Points, in no order, along strands that fork, close into loops and pass close to each other.
Two points are linked if the straight distance between their rows is under 118. Some points are linked to none.
goben: [ -1   6   7  -1 -28   7 -30 -26   4  18  -5   9  21   3  21  -2   0  12
  41  -8 -15 -15  48 -20 -10  26   3  21   1 -25  47 -24  20  11]
Mel: [-62 -41 -34  46  28   1 -33 -28 -14  -6 -13   5  76  -9 -36 -10  42  44
  40 -32 -43   0   4 -15 -18  -1 -16  -7 -14  27  17  -3  48 -16]
kigi: [-17  32   2 -17   4 -19 -13  38  18  -5  29  13  -7  14 -36 -16   4 -48
 -20  24  27  -1 -33  24  56 -16  26 -28  17  26  -2  -7 -56  18]
Doz: [ 35   4   6 -14 -22  -7   8  13  -3  -3  12   4  23  -8  15  -6 -20  29
 -20   8  13 -24  65 -14 -41 -51 -21   0 -14  -5  10  -6 -10  28]
Lonar: [ -9 -14  14  28  36  -9  15  21   6  -4  37 -24 -19  19 -34 -30  17  -6
   7   0  34   2 -70  -2  23  36  38  14  55  79  24  35 -16  -8]
sani: [ 40 -21 -25  28  21  -5  23  -2  32 -22 -17 -51  19 -25  -2  -6   2  24
  39  -3   8  -6 -15 -63   7  27   0  -7  -1  54 -10  24  -3 -22]
rede: [-50 -26  -4   1  -6   1 -25  -2 -13   9   4 -15  53  16  18   1  21   8
  40 -13 -18  41 -33  15   0  66  21   1  -9  -1  39  -5  21   5]
Vip: [-28 -26 -34  61  -1  -9 -22 -46  13  26 -37 -39  35 -15 -13  15  39 -43
  27  -5 -33   2 -23 -43   2   9 -33   9 -43 -24 -24  31  15 -22]
guliz: [-20   4  16 -22 -13  29 -17  37  -5 -33  19  43 -12  -7  13  -8 -19 -19
  14 -11   5  23  11  47  16  20  40 -40   3   0  43 -28  14  19]
koten: [-24 -13  -8  18  33   0   6  12 -33 -11  23 -34  19  32  -7 -19  25  17
  26 -24  11   9 -77   1   8  58  44   1  41  49  43  15 -11 -16]
gam: [ 12 -27 -17 -21  -4  49  13  31  34 -12   0  14  17 -23  29   3 -30   4
  -2 -12   5 -24  53  -7 -50 -87 -42 -24 -14  -4   0   8  24 -30]
nira: [ 31  21 -45 -11  15 -28  15  -3  -7  11  15 -12  25   0  13   7  -5  76
 -23   2 -41 -25  67 -20  -2   4   9  25  -4  -7   2 -14 -11   3]
gim: [-41  29 -10   2 -14 -13 -26 -18  14   2 -19 -22 -46  13 -24   3  21 -53
   3  -8  12 -23 -31  -7  42  33  30  22  24  -5  21  -4 -13  18]
Luv: [ 69 -28  15  14   3  -6  52 -36  13  -2 -10 -12  46 -31 -15 -14  10  47
  41  17  14 -14  22 -68 -46   3 -26  53  13  51 -20   6  42 -25]
lufi: [-57 -15 -41  40  16   2 -59   4 -10  16 -20 -13  55  -1  21  14  25  10
   5 -23 -48   7   3  22  -7   5 -13 -13 -39 -25   7 -18  15 -29]
vin: [-43  28 -17   2  23  10 -55  39  15   4   4  17 -29  23  32  26 -19 -25
 -38  -2 -21  -1  10  67  32 -12  26 -31 -10 -32  -7 -23 -49 -34]
pip: [-29   3  26 -34  33  32   8  13  35 -11  10  44 -44  -5 -30 -24 -15  -4
  16  -8  11 -11 -24  39   7 -81 -13 -41  -3  15  -9  39  10 -37]
Tez: [  6 -10   2  52 -22  -5   2 -52   2  38 -39 -29  24  -4  13  20  21 -13
  38  -6 -24  -6  -6 -57   4  44 -50  23 -45 -36 -20  20  -1 -14]
Ginop: [-23 -46  19 -10 -11  17 -21  35   7 -21  14  45   9  27 -24 -46  24 -33
  -2  -2  25   2  -7  16 -34 -69 -23 -12  19  47  23 -13  45  -6]
gida: [-36   3  23 -41  18  31 -16   3  39 -10  -3  46 -72 -17  -4  -6  -6 -19
  12 -13  37   3   5  25   1 -52  -4 -27  18  -7 -16  22  15 -12]
zare: [ 16   3 -33   7 -17  15 -17  25 -23   9  41  20  81   9  27  -2 -31  15
  -8  -1 -14   1  66  27 -15  -7   2  -4 -16 -12  45 -24 -19  28]
nisug: [ 48 -27  -4 -32 -30 -46  68  -7  -3   8  21  -5 -42 -20 -20  30  -1  35
 -14 -14  22  23 -22 -52  16  18   6  70  45  13 -39  28   5  55]
kina: [-53  29 -36  15  20  -7 -48  19   9  10  -5 -16  -9  13  17  15  -4 -34
 -28  -5 -17  18 -33  43  47  16  18 -27  -2 -11   4 -12 -60 -26]
fofab: [ 19   4 -13   3 -26 -39   6  22   0   6  13 -48 -25  -8 -26  -9  23 -51
 -24  22  53 -12 -26 -37  27  -7  20   5  56  51   3  12 -50  30]
Beli: [ 35   7  -7  11 -24  -9  30 -43  -6  29 -23 -36  -1   0  16  22  -8   6
  11   5 -23 -14   0 -61   5  58 -33  48 -18 -33  -9  16  -8  20]
solom: [ 45  10   5 -20 -20 -16  45  -6  -1   9 -17  27 -25 -14  12  27 -11  56
 -44   3   1   3  48 -25 -48 -43 -34  23 -30 -35 -58  21  18  10]
Ravet: [-61 -25 -61  49   6  24 -74  19  16  21 -34  28  -4   7  35  36  10  -5
 -49 -13 -40  -3  37  27 -20 -38 -35  -9 -42 -34 -28  -6   6 -59]
tup: [  8  14  13 -12   8  21  17 -19  14   3 -15  21 -35  13  20  -4 -11   5
  -8  12  -3 -31  39   8 -33 -40 -21  17 -14 -42 -12   0  33 -27]
gabap: [-14 -35 -24  30  40  17  18   0 -32 -18   7 -41  37   8 -19 -25  33  22
  40  -3   9   9 -46 -23 -15  67   4  25  21  68  46  20  10 -15]
reg: [ 24  30   6  22 -45 -37 -35  23 -43  -4   3 -19  38   5  27  19   3 -37
   9   0   6  29  -5  25  19  69  63 -26 -12 -29  29 -38 -42  38]
Rovop: [ 24  10  -5 -22 -45 -24  13  15   0  -6  28  19  15 -13  16   4 -16  26
  -8  -2  24   8  51 -18 -13 -11  18   6  17  -3  19  -2 -12  58]
faru: [-55 -30  -1 -19  29  34   5  13  35 -31   2  58 -14  -4 -23 -21 -15   9
  -9 -25  -7 -17 -29  36  -9 -78 -19 -41   9  28 -17  14  61 -32]
Ged: [ 28   6   6 -13 -35 -20 -20  33   5 -32  22   8   0 -13  -3  -7   1  -9
 -20  11  43 -13  37 -18   3 -14  29 -11  37  20  26 -17 -25  56]
pamab: [  6 -17  38 -12 -18   7 -15 -12  12  -3  -4  22  13  14 -19 -46  22 -21
  25  13  32   4   6 -16 -14   6 -17  33  22  26  23 -21  46  19]
Nata: [-22  25   7 -15   2 -12 -42  16   6  22  -8  -5 -60  15  32  30 -10   1
  31 -25 -32  29 -41  54  35  71  39  -2  -7 -43  -3 -20   6 -40]
Roril: [-84  -4 -32  17  37   1 -24 -27  47 -16 -45  -5 -36 -15 -24  27  21 -11
  -9 -22 -44  -9 -19   8  -9 -12 -15   3 -18 -12 -44  18  45 -36]
Gaku: [ 37  36 -37  29 -19 -25  -3   4 -23  32   1 -35  12  -8  17  15   4   1
 -52  16 -10  -5  34 -18  -3 -20 -25  22 -34 -33 -22   6 -56   8]
gitub: [ 58   1  37 -10 -25 -25  40 -10 -44  -1  51  -4 -17  14  -1  21 -14   3
  17   4   7  31 -42 -10  26  89  50  34  58  12   0   3 -19  49]
Norak: [ -9  -2  18  -3 -18  -1  13 -25   9  -8 -16 -27 -50  12  -5  15   0 -51
  20  -5  11   6 -69 -16  47  68  22  29  39   4  -1  24   0  26]
mez: [ 12   3 -47   8   4 -10  -1   4 -29  11  23  -5  75   2  35   6 -10  56
   2   0 -26 -27  55 -10 -10  24   6   7  -6   7  51 -20 -31  12]
daku: [ 10   8  55  -8 -30  13 -29   2 -27   2  10  38  17  -5  30  19 -12 -13
  43  -5  -6  36  15  41  -9  65  47  -4  -4 -37  42 -53  46  14]
zin: [  6  50  10 -10  -1 -13 -42  22 -13  -5   8   6 -23   5  14   8 -20 -36
   8  -7 -12   0  22  65  25  37  65 -16 -14 -47  17 -49  -7  -2]
kiv: [ -5   5  12   7 -27 -19 -35   1 -26   0  10 -16  40   6  15  -3  12 -25
  12  -1   0  27 -13   8  12  61  25  -4  -8 -11  36  -7 -13  32]
furu: [ 47  11  61 -43 -21   9  28 -18 -24   2   6  38 -46 -24   2   7  -4  12
  -3  10  50  37  21  -3 -12 -24  -9  -6   4 -32 -29   9 -14  44]
somo: [ 20  -8 -53  19  35  25  10   4   2   5 -14 -10  61   6   9 -19  -1  33
   1   7 -20 -33  50 -11 -24 -41 -23  -2 -35  13  11  -9  -5 -33]
momop: [-40 -32  42 -23  -7  54  -7 -10 -15   1  -8  52   7  20  28 -11 -23   6
  15 -10 -43   7   4  56 -30   3  -7 -13 -10 -30  23 -39  63 -15]
fenun: [ 12  23  28 -18   9   1   0   9 -10  14   5 -28 -37  -4  41  28 -11  23
  19 -15 -16  31 -30  23  25  83  40 -11   0 -42   9  -1 -15 -16]
bag: [-11 -19  50 -23 -26  41  -4 -37   0   5 -29  59  20  24  41   4 -20  13
  20  10 -16   4  27  30 -21  30 -10   5 -15 -35  17 -46  54 -13]
zon: [-58   5 -13  16   9   1 -19 -31  43   0 -55 -21 -47   0 -34   9  26 -26
   2  -7  -4 -22 -28 -18   9 -11 -24  25 -10 -14 -24  -3  17 -12]
febo: [ 21  33  10 -39  13  -7  16  35  30 -27  35  26 -33 -13 -26 -41 -24  20
  -9  15  37 -37 -13   5  21 -57 -15 -13  11  48 -19   7 -35 -12]
rufi: [  36    1   -3  -31   26   16   44   23   10  -24    3   33  -16   15
    4   -9  -42   26  -22    7    5  -50   21   12  -13 -101  -38  -47
  -14   -2  -30   13   -5  -36]
goz: [-37 -33  -8  -5   6  19 -32  39  10 -21   8  12  23  -2 -19 -34  25 -29
 -16  14  26   3  -8  15   2 -61  -3 -26  15  44  18 -11 -11   4]
muv: [-14   0   6   8 -20   9 -34 -49  -3  42 -19  15  39  -2  42  12  10   7
  74   0 -35   4  34  -9 -24  53 -13  43 -19 -37  20 -20  43 -14]
Pofu: [-48 -37 -13  11  27  27  -2 -15  20   0 -21  18  17   3   3  -8   4  11
   7  -8 -43   8   5  17 -32 -30 -28 -22 -28  -5  -5   5  64 -36]
Goko: [-70  11 -46  44  18 -31 -75  11  13  17 -23 -33 -17  11  19  48  10 -14
 -30 -33 -48  22 -48  40  50  19  24 -13  -7 -30 -20 -16 -39 -36]
zumi: [ 22   5   8 -41  27   7  21  31  -1 -25  18   6  -4  15 -24 -31 -13  12
 -33  17  18 -35  13  16   0 -91 -15 -33  -4  35 -15  -8 -32 -12]
Ratin: [-25 -24  -5  15  15  -1  -1   1  21  -9   5 -36 -13   2 -32 -28  27 -28
  14   1   6   2 -59 -36  17  20  -7  13  43  51   3  23   7  -2]
Zadet: [-35  -7   4  -1  40  24   8 -34   5  14 -18 -18  -8  -5  -1  -3   7  -7
  30  -9 -29  30 -30  -2 -10  45   8  26   1   1  -5  26  46 -38]
fek: [-13 -30  -6   4   9  15   5 -52  16  35 -16  -8  26 -10  21  -9  16   7
  77  13 -35  22 -12 -24 -20  54  -5  42   9  -7  14   2  51 -22]
Ribu: [-63 -26 -19  17  18 -17 -45 -22 -12  21 -19   8  35 -14   8  12  31  13
  27 -24 -53  45 -23  21  -9  45 -12   0 -26 -15   8  -1  40  -3]
gise: [ 48  43  17   8 -30 -39   8 -29 -49  27   6   5  20  12   5  12   3 -14
 -13  14  -3  14  38  -5 -20  10 -12  52 -23 -50   0   0   4  40]
Lide: [-13   5   0  -7  37  47   8   1  14  -6 -24  24 -48  23  34  -2 -19   4
 -10   2 -22 -25  26  29 -31 -42 -11 -29 -33 -43 -11  12  31 -69]
rogep: [ -8  25  51 -21   5   2  -2  -8  -4 -10  17  -1 -40   4   6   8 -18  -2
  28 -11   3  25 -54  28  50  58  57 -32  31 -10   6  13 -24   7]
Beku: [ 46  20 -21  17 -47 -64  43 -22 -14  18   1 -12  36 -18 -13  42  -2  56
 -32 -11  -4  10  16 -46 -12   3 -38  41 -36 -17 -43  20   6  57]
mol: [-11  32  14 -28   8  11   4   6  19   0   3  16 -91 -11 -13  11   8 -54
   2   4  53   3 -18  12  20 -29   3 -10  12 -11 -13  33 -30  12]
Dum: [-10 -68   8 -25 -10  35  16  14  33 -24 -27  40  14   6  -4 -30 -12   4
  15 -20  12 -32   3  -7 -48 -77 -35 -15   9  34   0 -15  91 -37]
ledu: [ 19  37  -1 -13 -16  31 -24  37 -22 -12  21  31 -32  16  16  18 -43   3
 -62   8  -8 -21  62  49  19 -42   8 -31 -16 -39  -4 -39 -47   9]
romul: [  0  30  47 -13  -1  21  -7   0 -22 -19   9  45 -36   3 -21 -17   7 -44
 -11  25  31   0  25  41   6 -36  26 -48   6 -25   3 -16  -9  27]
Gotu: [ 37 -22  44 -21   1  -3  44 -25  -2  -2   5 -12   4 -21   2  -9  -8  63
   9  20  29  16  -1 -41 -12  48  13  47  42  42  -6  11  12  27]
vedal: [-50 -12 -15  -1   9  -4 -39  36  20 -20  15  13   4  -7 -20  -9  22 -52
 -13  -1  23  25 -24  32  36  -8  37 -41  34  33  11 -10 -22  18]
vava: [ 21   3 -42  24  38 -13  17   5  28 -18  -9 -55  34 -16  -9  -2   2  -1
  -3  10   0 -21  -5 -28  18 -17   5  -9  -7  50  -9   3 -48 -26]
Setir: [-54 -10  -6  18  18 -17  -5 -25  53   2 -31 -22 -32 -12 -56  -4  23 -25
  12   4  -2 -13 -52 -16  22  -5  -9  24  18  44 -21  16  42 -23]
Vef: [ 22 -46   9  37  10  21  18 -17  27 -15 -26  -9  37 -24 -21 -29  26  26
  42   8  10 -24  22 -52 -36 -10 -19  17  -3  45  -7   8  54 -39]
Zukaz: [  6  20  11 -14   2 -25  -1  37  -2   4  38 -13 -23  -2 -43 -15  20 -60
 -24  34  55  -5 -38  -8  28 -39  14 -22  30  53  -9   7 -67  24]
Fode: [-26  -3  -4 -12  53  17  33   6  33 -12   0   3 -25 -14 -16 -18  -5  12
  30  -7  12  14 -56  12  17   7 -10 -21   0  45 -19  43  -1 -31]
Fudi: [-81   8  -8  10  17   7 -43 -15  12  11 -41  -6 -45   0  -8  26  13   7
 -28 -24 -43   8  -6  47  -1   3  -4   0 -22 -47 -29  -6  24 -40]
nede: [ 13  18  26 -36   8  -4  17  15  43 -25  14  -4 -34 -11 -17 -17  -6  21
  -1  12  34 -21 -15 -21  22 -11   8  -9  27  44  -4  12 -21  10]
pezit: [-27 -31 -10  47  -2 -11 -24 -22 -18  18   1 -34  78   4 -22 -22  38  -2
  47  -9  -9  13 -31 -37  -8  31 -27  14 -27  28  36  14   1   4]
misik: [ 31  20 -11   5  -1   2  25  -1  -1  11 -14 -28 -28 -15  26  12  -2   7
 -31   6   4  11  15 -30 -16   8 -38  -7 -34 -34 -35  28 -36   3]
gudod: [ 25  16  31 -20 -37  -9  -7 -13  -2  -7 -12   2 -17  13 -34 -40  20 -34
 -13  18  36 -16   8 -25  -2 -13 -31  18   8   2   3 -27   6  46]
mur: [ -9   2 -32  31 -15  32 -39  15  16  14 -47  16  -8  22  27  18 -12 -25
 -58  13  -7 -41  60  19 -19 -73 -45 -16 -38 -39 -13 -24 -39 -43]
lavun: [-54 -17  -4 -18 -12  -7 -55  14  -5 -17  13  19  11   4  12   2   1 -10
  25 -21 -23  26 -20  52  18  48  46 -27  10   2  42 -28  38  11]
nomep: [-29  18   4  -2  20  14  -3  11  19  -3 -30  -3 -21  -3  -1  -3   9 -31
 -20  -6  -3  21 -21  25  12 -23 -22 -27 -31 -21 -21   6 -15 -16]
dunok: [ 63 -23 -17  11 -14 -40  44   7 -26   6  28 -56  15 -21 -45  -1  19  19
 -14  -1  18  -8 -26 -62  -7   0 -32  52  17  44 -26  25 -13  36]
pifom: [-76  -2 -56  24  15 -52 -84  -2  -3  25  -2 -15  15   7  11  38  17   6
   1 -44 -74   8 -34  45  39  23  43  -1   6 -24   7 -27 -13 -32]
linad: [-14  37  -8   9 -15 -31 -22  -2  -1   3   3 -34 -23  32  -7  21  -3 -55
  -1   2  -7 -26 -55   8  58  60  47  -8  19 -18  28  -3 -47   6]
tig: [ 35 -17  39 -12 -13   1  31 -35 -13   1  13 -15   5  -2  23   2 -13  27
  19  10   7  33 -32 -23  13  84  23  38  34  18   1  -2  -2  32]
limul: [ 60 -25 -23  25 -21 -32  34  -5  15   3 -13 -62  27 -37 -12   2   7  15
  30   4  14 -13 -19 -87   1  18 -21  27  -4  38 -32  22 -18   9]
gufi: [ 26   9   8 -30  -1   3   9  21 -21  -4  14  16   9  -6 -16 -23  -6 -19
 -48  24  25 -10  27  -1 -10 -78 -27  -9  -8   6 -12  -2 -35  10]
Kazir: [ 14  -4  18 -24  54  16  47   6  13 -13 -10   2 -26 -17   3 -28   0  10
  13  -3  16  17 -28  -5  -6 -21 -15 -24 -14  23 -38  36  -2 -36]
faf: [ 14 -41  10 -36 -13  27  13  10  54 -10 -29  18   7 -30  14 -11 -16  -1
  27  -5  21 -17  27 -26 -52 -62 -41  -4   7  16 -20  -2  49 -31]
pidu: [ 41  -9  18  37 -18 -31  12  12 -26  13  37 -41  29  -1 -22  -9  30   1
  -3  16  50  10 -23 -59 -17  24 -12  32  27  42  16  18 -20  45]
bevo: [-63 -14 -70  25  26 -34 -45  -8  -3  14  -4 -37  37  18   6  11  28 -13
  16 -33 -50  -7 -44  16  46  29  33  -2  14   8  26  -5 -23 -24]
seli: [-47  26  33 -10   7  21 -33   4   2   6 -24   9 -52   5  32  26  -8  12
   1 -17 -35  15 -16  57  -3  40  16 -10 -20 -54  -3 -18  33 -53]
lidi: [  8  -8  12  -9   0  -1  30 -41  26  -3 -20 -38 -45  -9  -2   4 -13  -6
  22   9  18 -12 -43 -41  17  41  -2  32  24  -5 -19  22  -1  -4]
doser: [-76 -68 -40  22  41  20 -16  -1  12 -24  -6  24  45  -1 -30 -16  20  59
  23 -20 -34   5 -16   5 -18   4  -2  -6  12  50  34  -8  78 -25]
niku: [ 37  12  -4  19 -39 -42  13   3 -55  26  29 -52  12   5  -7  31   7 -51
 -22  15  12  13 -26 -33  11  30  14   4  18 -16  12  17 -52  49]
Fivim: [  7  18  34 -10 -42  17 -26 -20  -6   4 -19  25 -12  11  26   7  -8 -15
  20   4 -10   7  31  23  -9  42   6   7  -9 -52  27 -43  33  17]
met: [ 33  -7 -39   6 -16 -48   7   3 -33   4  28 -37  47  11  13  -3   0  65
   2  -3 -21 -16  17 -37   6  43  28  23  35  24  40  -4 -35  39]
Menof: [ 34  14  17 -38 -46 -40   0  41   6 -16  19  -2 -26 -22 -38 -15   4 -17
 -26   9  64 -26  20 -18   0 -47  22  12  39  34 -12 -29 -37  55]
Bemiz: [ 83 -40  32  16 -11  10  55 -67   1  17 -17 -16  31 -20   5   6   1  26
  35  30   9   7   2 -57 -31  32 -41  68   4  31 -36   8  28 -11]
Kov: [ 60  39  24  -9 -31 -42  37 -17 -62   2  26  26  -6  -1 -27   3   5  -1
 -19  14  10  30  17   1  -1  19  25  30   3 -36 -19  -7  -2  74]
Vek: [-35 -21 -32  27   3  44 -33   7  23   1 -32  14  17  10  23  13  -6 -17
 -42  -8 -32 -10  32  26 -12 -66 -35 -51 -46 -27 -18 -12   2 -41]
Zagaf: [ 44 -44  36  37 -10   9  37 -40 -20  22  11  -3  63  12 -12 -19  18  23
  45  27  32  20 -27 -46 -29  47 -43  68   8  51  -2  15  19  11]
selop: [ 34 -10  43 -24  28  28  56 -31  14   6 -32   0 -54 -17   8  -3   5   5
  13   8  11  22 -16 -18 -10 -14 -40  -3 -13 -15 -56  34   4 -33]
pofug: [ 25  -5  10  16   1  15  20 -42   4  21 -21   5  23  22  22 -13  -2  13
  13  13 -16 -17  44 -12 -41 -19 -32  22 -40 -41  -6  13  34 -23]
denad: [ 22  30  -3 -28  23 -13  28   7 -21   6  28 -16 -40 -14  10  -2  -8  -2
 -12   0   8  12  26   5   9  20  29  30  17 -17  11  15 -12  16]
ziva: [-39 -16 -63  65  27  -9 -22 -18  17  11 -38 -63  22 -12  -8  24  22 -24
  -3 -12 -48  14 -38 -18  18  22 -11 -19 -33  -7 -26  21 -16 -37]
pebav: [ -1   2 -26  29  37  11   6   1  21 -11 -21 -27  37   2 -10 -23  -5   9
 -16   7 -31 -26  15  -4   2 -20 -12 -20 -28  19   5 -11  -5 -32]
Raza: [ 22  35 -22  18 -13 -32  19  -1 -46  29  13 -49  17  10 -11   8   6 -17
 -43  25  -1  10  -3 -17  21   6  -8   9 -22 -13 -14   8 -66  37]
Fevor: [ 45 -28  33 -49  21  14  60   5 -10 -21   5  55  -8  19  18 -21 -26  44
   5   5   5 -24  27   3 -46 -80 -30 -39 -10  -1 -19  14  39 -33]
Zabe: [-26 -24 -26  45  14   5 -35 -16  -3  10  -2 -28  90  -1  -6 -19  24  18
  46  -8 -25  -9  11 -32  -9  -4  -6  -5  -8  21  50   6   2   0]
rig: [-18  13  -7  11   7   1   4  -5  27  -3 -21 -51  -4 -22 -33 -12  12 -31
 -17  22  23 -20 -24 -17  20 -35   0 -16   4  31 -19  12 -48 -10]
nevo: [-47 -37 -22  13  20  43  -1  23  21  -7 -20  33  -2  10  10  18 -26 -15
 -46 -17 -18  -2  12  36 -18 -99 -40 -59 -25 -19 -22   4  26 -51]
sut: [ 24  31  -1 -45 -15  13   9  31   7 -11  32  38 -44  -8   8  11 -45  31
 -42  -9   3 -33  62  28  14 -57  11 -15  18  -8  -2  -7 -22  24]
Sil: [-27  10  -6  27  -6   6 -36   1   2  10 -23 -20  25   3  26   9  15 -15
 -11 -12 -24  18   6   1  -5   9 -27  -9 -49 -38  -9   3  -6 -10]
filu: [-18   0  19 -14  34  13  22 -15  -3   5  18  -3 -27   6  11 -22 -12  -8
  18   6   0  25 -15  19  -1  22  24  24  18  -2  17  19  21 -15]
Tuva: [ 33  16   6   4  -2 -11  26 -41 -24  33  12   4  41  18   7 -11   5  -9
  14  15   1   7  36 -19 -51  -1 -33  57 -20 -31   8  10  30   6]
vuver: [ -6  -7 -23  21 -28  54 -22  23  -4  18  17  25  60   7  41  18 -37   3
 -16 -14 -24 -27  63  17 -19 -36 -34 -21 -28 -40  35 -25   0  -2]
mena: [ 18  42  36 -24  19  -8   8  23 -35   0  41  14 -39  -6  -2  -1 -11   1
  17  -3   9  29 -33  45  46  27  52 -60  17  -4  10  14 -50  12]
Muge: [ 47  14  18 -13 -14 -39  33  10 -42 -10  52  11 -30  -2 -21  -6   3  -5
 -12  12  39  22 -21 -11  25  42  45  -6  41  26  -4   8 -28  54]
num: [ 24  37  39 -34  -6  -6  16  16 -14 -25  27  57 -57   4 -37 -24  -9 -28
  -5  18  47 -19  22  35  14 -30  33 -13  29  10  -2  -5  -6  31]
gigum: [ 50  13 -13  11 -50 -47   1 -13 -50  13  18 -35 -19  22   7  48  -4 -42
 -10   0  -4   4   1 -19  24  52  46  18  23 -44   9   5 -41  60]
Bab: [ 21 -19  31 -28  11  12  23   1  24 -14   3 -18  -1 -31  15  -3 -22  45
  13  13  17  12  12 -23 -10  16   4  -6  21  29  14  20   0   9]
Gorop: [-69 -42 -15  19  38  17 -20  12  17 -32  -7  -2  34  -5 -14 -14  14  50
  10 -19 -15   2 -41  13   1  18  15 -13  13  60  33  -9  28 -18]
mobov: [ 30  49  28  -2 -25 -14 -26  17 -52 -11  11  23 -29 -11   2  23 -13 -26
 -18   9   3   9  34  36   6  29  57 -20 -17 -49   9 -36  -9  40]
Lume: [ 40  12  37  -5 -45 -41   7  17 -16  -9  13  -4 -19  -9 -55 -22  28  -6
 -34  32  56 -12   1 -48  -7 -26 -11  27  34  26 -18 -19 -14  62]
kiz: [ 59  15  14   5 -42 -52  22  17 -63  -4  45  25  14   2 -32   1  12 -16
  -9  20  37  28  22 -17   1  30  29  12   8   9 -10  -8  -8  74]
Bupim: [  -3   -8  -21   -6   28   49   14   31   29  -18    9   40   -9   13
    6    3  -43  -14  -40    0   -7  -39   15   38    1 -115  -26  -63
  -15    4  -22    7  -20  -63]
mibeg: [ 20  35   2  -9  -4   1  24   0   8   2 -35  -7 -80   1   2  16   6 -26
 -18   2  40 -14   9 -14   1 -15 -35  13  -4 -31 -40  23 -33   8]
legit: [  7 -38  12  46   7  16  13 -18 -26   5   6 -30  67  15 -22 -27  37  11
  46   8  18  17 -46 -43 -12  51 -32  29   6  43  31  23   6  -5]
nimo: [-34  -5 -27  15 -31  54 -61  27  -7  11   5  30  16  22  29  27 -24 -35
 -35 -13 -23 -25  58  53   8 -30  -2 -22 -12 -34  24 -56 -19  -7]
Veze: [ 28   2  52  -7 -23   7  -6 -15 -26  -4   9  26  10 -13  15  -2  -9 -26
  39  15  11  41   4  33  12  90  62  17  28 -17  18 -40  23  32]
mezut: [ 11  27  -9   3 -32  21 -21  12 -13   5 -25  22 -22  36  26  23 -21 -13
 -57   5  12 -42  77  21 -15 -47 -29  -7 -31 -57  -6 -28 -39   0]
tazuk: [ 24  26 -43  -4  13 -46  24  -8  -8   9  21 -47  17  10  18   8 -13  43
 -10  -8 -17 -21  -8 -21  24  25  39  11  25  21  33  15 -45   3]
sonep: [ 12 -26  33 -27   9   7   7  17  13 -17  13  31 -15  14 -19 -68  19 -22
  21  11  39   6 -13   0 -37 -30 -17  10  29  38   9   1  37  -3]
lomes: [  45  -15   -8   -7  -40   18   19   21    5  -11    6   20   18   -3
   10   22  -31   24  -31  -11   16  -49   66   -4  -48 -101  -37   -8
  -11  -15   -7  -14    8    6]
kave: [-37  33 -18  -7  -9  26 -44  31  -2  -1   0  30 -28  22  16  13 -20 -30
 -19 -15 -30 -16  32  68  17  -1  23  -1 -19 -44  15 -52  10 -14]
Kisev: [ 44  14 -11   1 -20 -40  39  -1  -2  -3  -3 -14   3 -40 -25  35   2  74
 -45  -6   8  16  16 -49 -25 -40 -20  40  -9 -20 -63  20  12  31]
nurem: [ 51  35   2   9 -49 -55   2  12 -50 -10  23 -20  -6  16  11  38  -8 -36
  -2   0  -2  18 -20   6  33  78  82 -11   8 -23   3 -16 -26  50]
zum: [-72  13  -1 -31  42  14  -3  10  42  -8  17  32 -30 -24  -9   2  -9  26
  19 -16  -8  19 -49  50  27   8  12 -40  10  28  -4  40  11 -20]
liv: [ 40  13  -4  22 -21 -39  32 -16 -16  24  10 -28  42  -5  27  22 -12  45
  -1   1  -6  18   9 -58  -9  30  -9  21 -24 -12   2  15 -17  29]
forab: [-21 -41  10  12  20  26   5 -26  31 -14 -35   4  33 -16 -10 -29  20   7
  22   0 -15   4   2 -16 -31 -14 -24   3 -18  21  -8   5  76 -32]
gopet: [ 68 -10  11 -35   4 -14  68  -3   3 -13  -1  47 -11 -12  20  -1 -20  64
 -17   5  13  -6  38 -12 -44 -62 -47   0 -20 -18 -63  14  35 -13]
foma: [ 25  53  19 -48   8   5  13  20   9 -15  27  51 -66  -3  -8  -5 -38  24
 -10  -1   7 -21  36  40  22 -15  22 -16   8 -24  -2  -5 -12  11]
Kita: [  7  -2  46 -32   9  32  41 -35   2   2 -32  25 -35   3  31 -12  -8   0
   9   7   2  34  -9  -1  -6  25 -32  10 -25 -28 -31   8  12 -18]
duzo: [-82 -24 -34  -6  36  15 -27  26  20 -26   6  21  10  -4 -27  -6   5  28
  -8 -31 -21  18 -44  50  10 -12   8 -28  17  43   4   6  17  -9]
Sove: [-44 -25   3 -12  28  59 -17   8  -2  -2   4  23  11  19   7  -8 -31   6
  -2 -18 -40  -1   7  54 -20 -25  -4 -31 -19 -19  35 -17  54 -33]
zeped: [ -2  23 -38   5  25 -31  -1   3  11   5  12 -38  -2  15  -4  -1 -15 -15
  -6   4 -14 -20 -37  -3  45  29  46   4  30  35  31  15 -44   0]
tusop: [-42  30 -14   3   4   4 -22   0  17  11 -38 -23 -27   1 -18  10  15 -52
 -43  23  20 -15 -28   1  26 -32 -14 -29 -11  -1 -23   5 -51  -6]

A fork is a point with three links, a tip a point with one. Leave the first point through the second and follow the links. Name the first fork or tip that comes.
Gotu / tig | Lide
romul / num | Vek
misik / Gaku | rede
reg / nurem | faru
solom / Kisev | ziva
mena / rogep | legit
gudod / pamab | fofab
pezit / Zabe | Kita

A tip is a point with one link. Name the tips that can be reached along the links from each point below, in the order of the rows.
momop | denad, mena, Veze, Kita
lufi | guliz, faru, somo, pidu
gim | nira, bevo, lidi, mobov

How many points has the smallest loop of links through each point below? Write 0 if it is on no loop.
goben | 0
linad | 0
kigi | 0

Name the points in between on the shortest way along the links from the first point to the second, in order.
Raza / pidu | niku > gigum > nurem > reg > kiv > rede > Ribu > lufi > Sil > nomep > tusop > rig > vava > sani > limul > dunok
mez / bevo | zare > vuver > nimo > kave > vin > kina > Goko > pifom
Kita / Roril | selop > Kazir > Fode > zum > duzo > Gorop > doser > Mel > Zabe > pezit > legit > gabap > koten > Lonar > Ratin > Setir > zon
pofug / Ged | Tuva > gise > Kov > kiz > Muge > gitub > tig > Gotu > Bab > nede > febo > zumi > gufi > Doz > Rovop
Pofu / Ratin | forab > Vef > Luv > Bemiz > Zagaf > legit > gabap > koten > Lonar
faru / nurem | pip > gida > mol > mibeg > misik > Gaku > Raza > niku > gigum
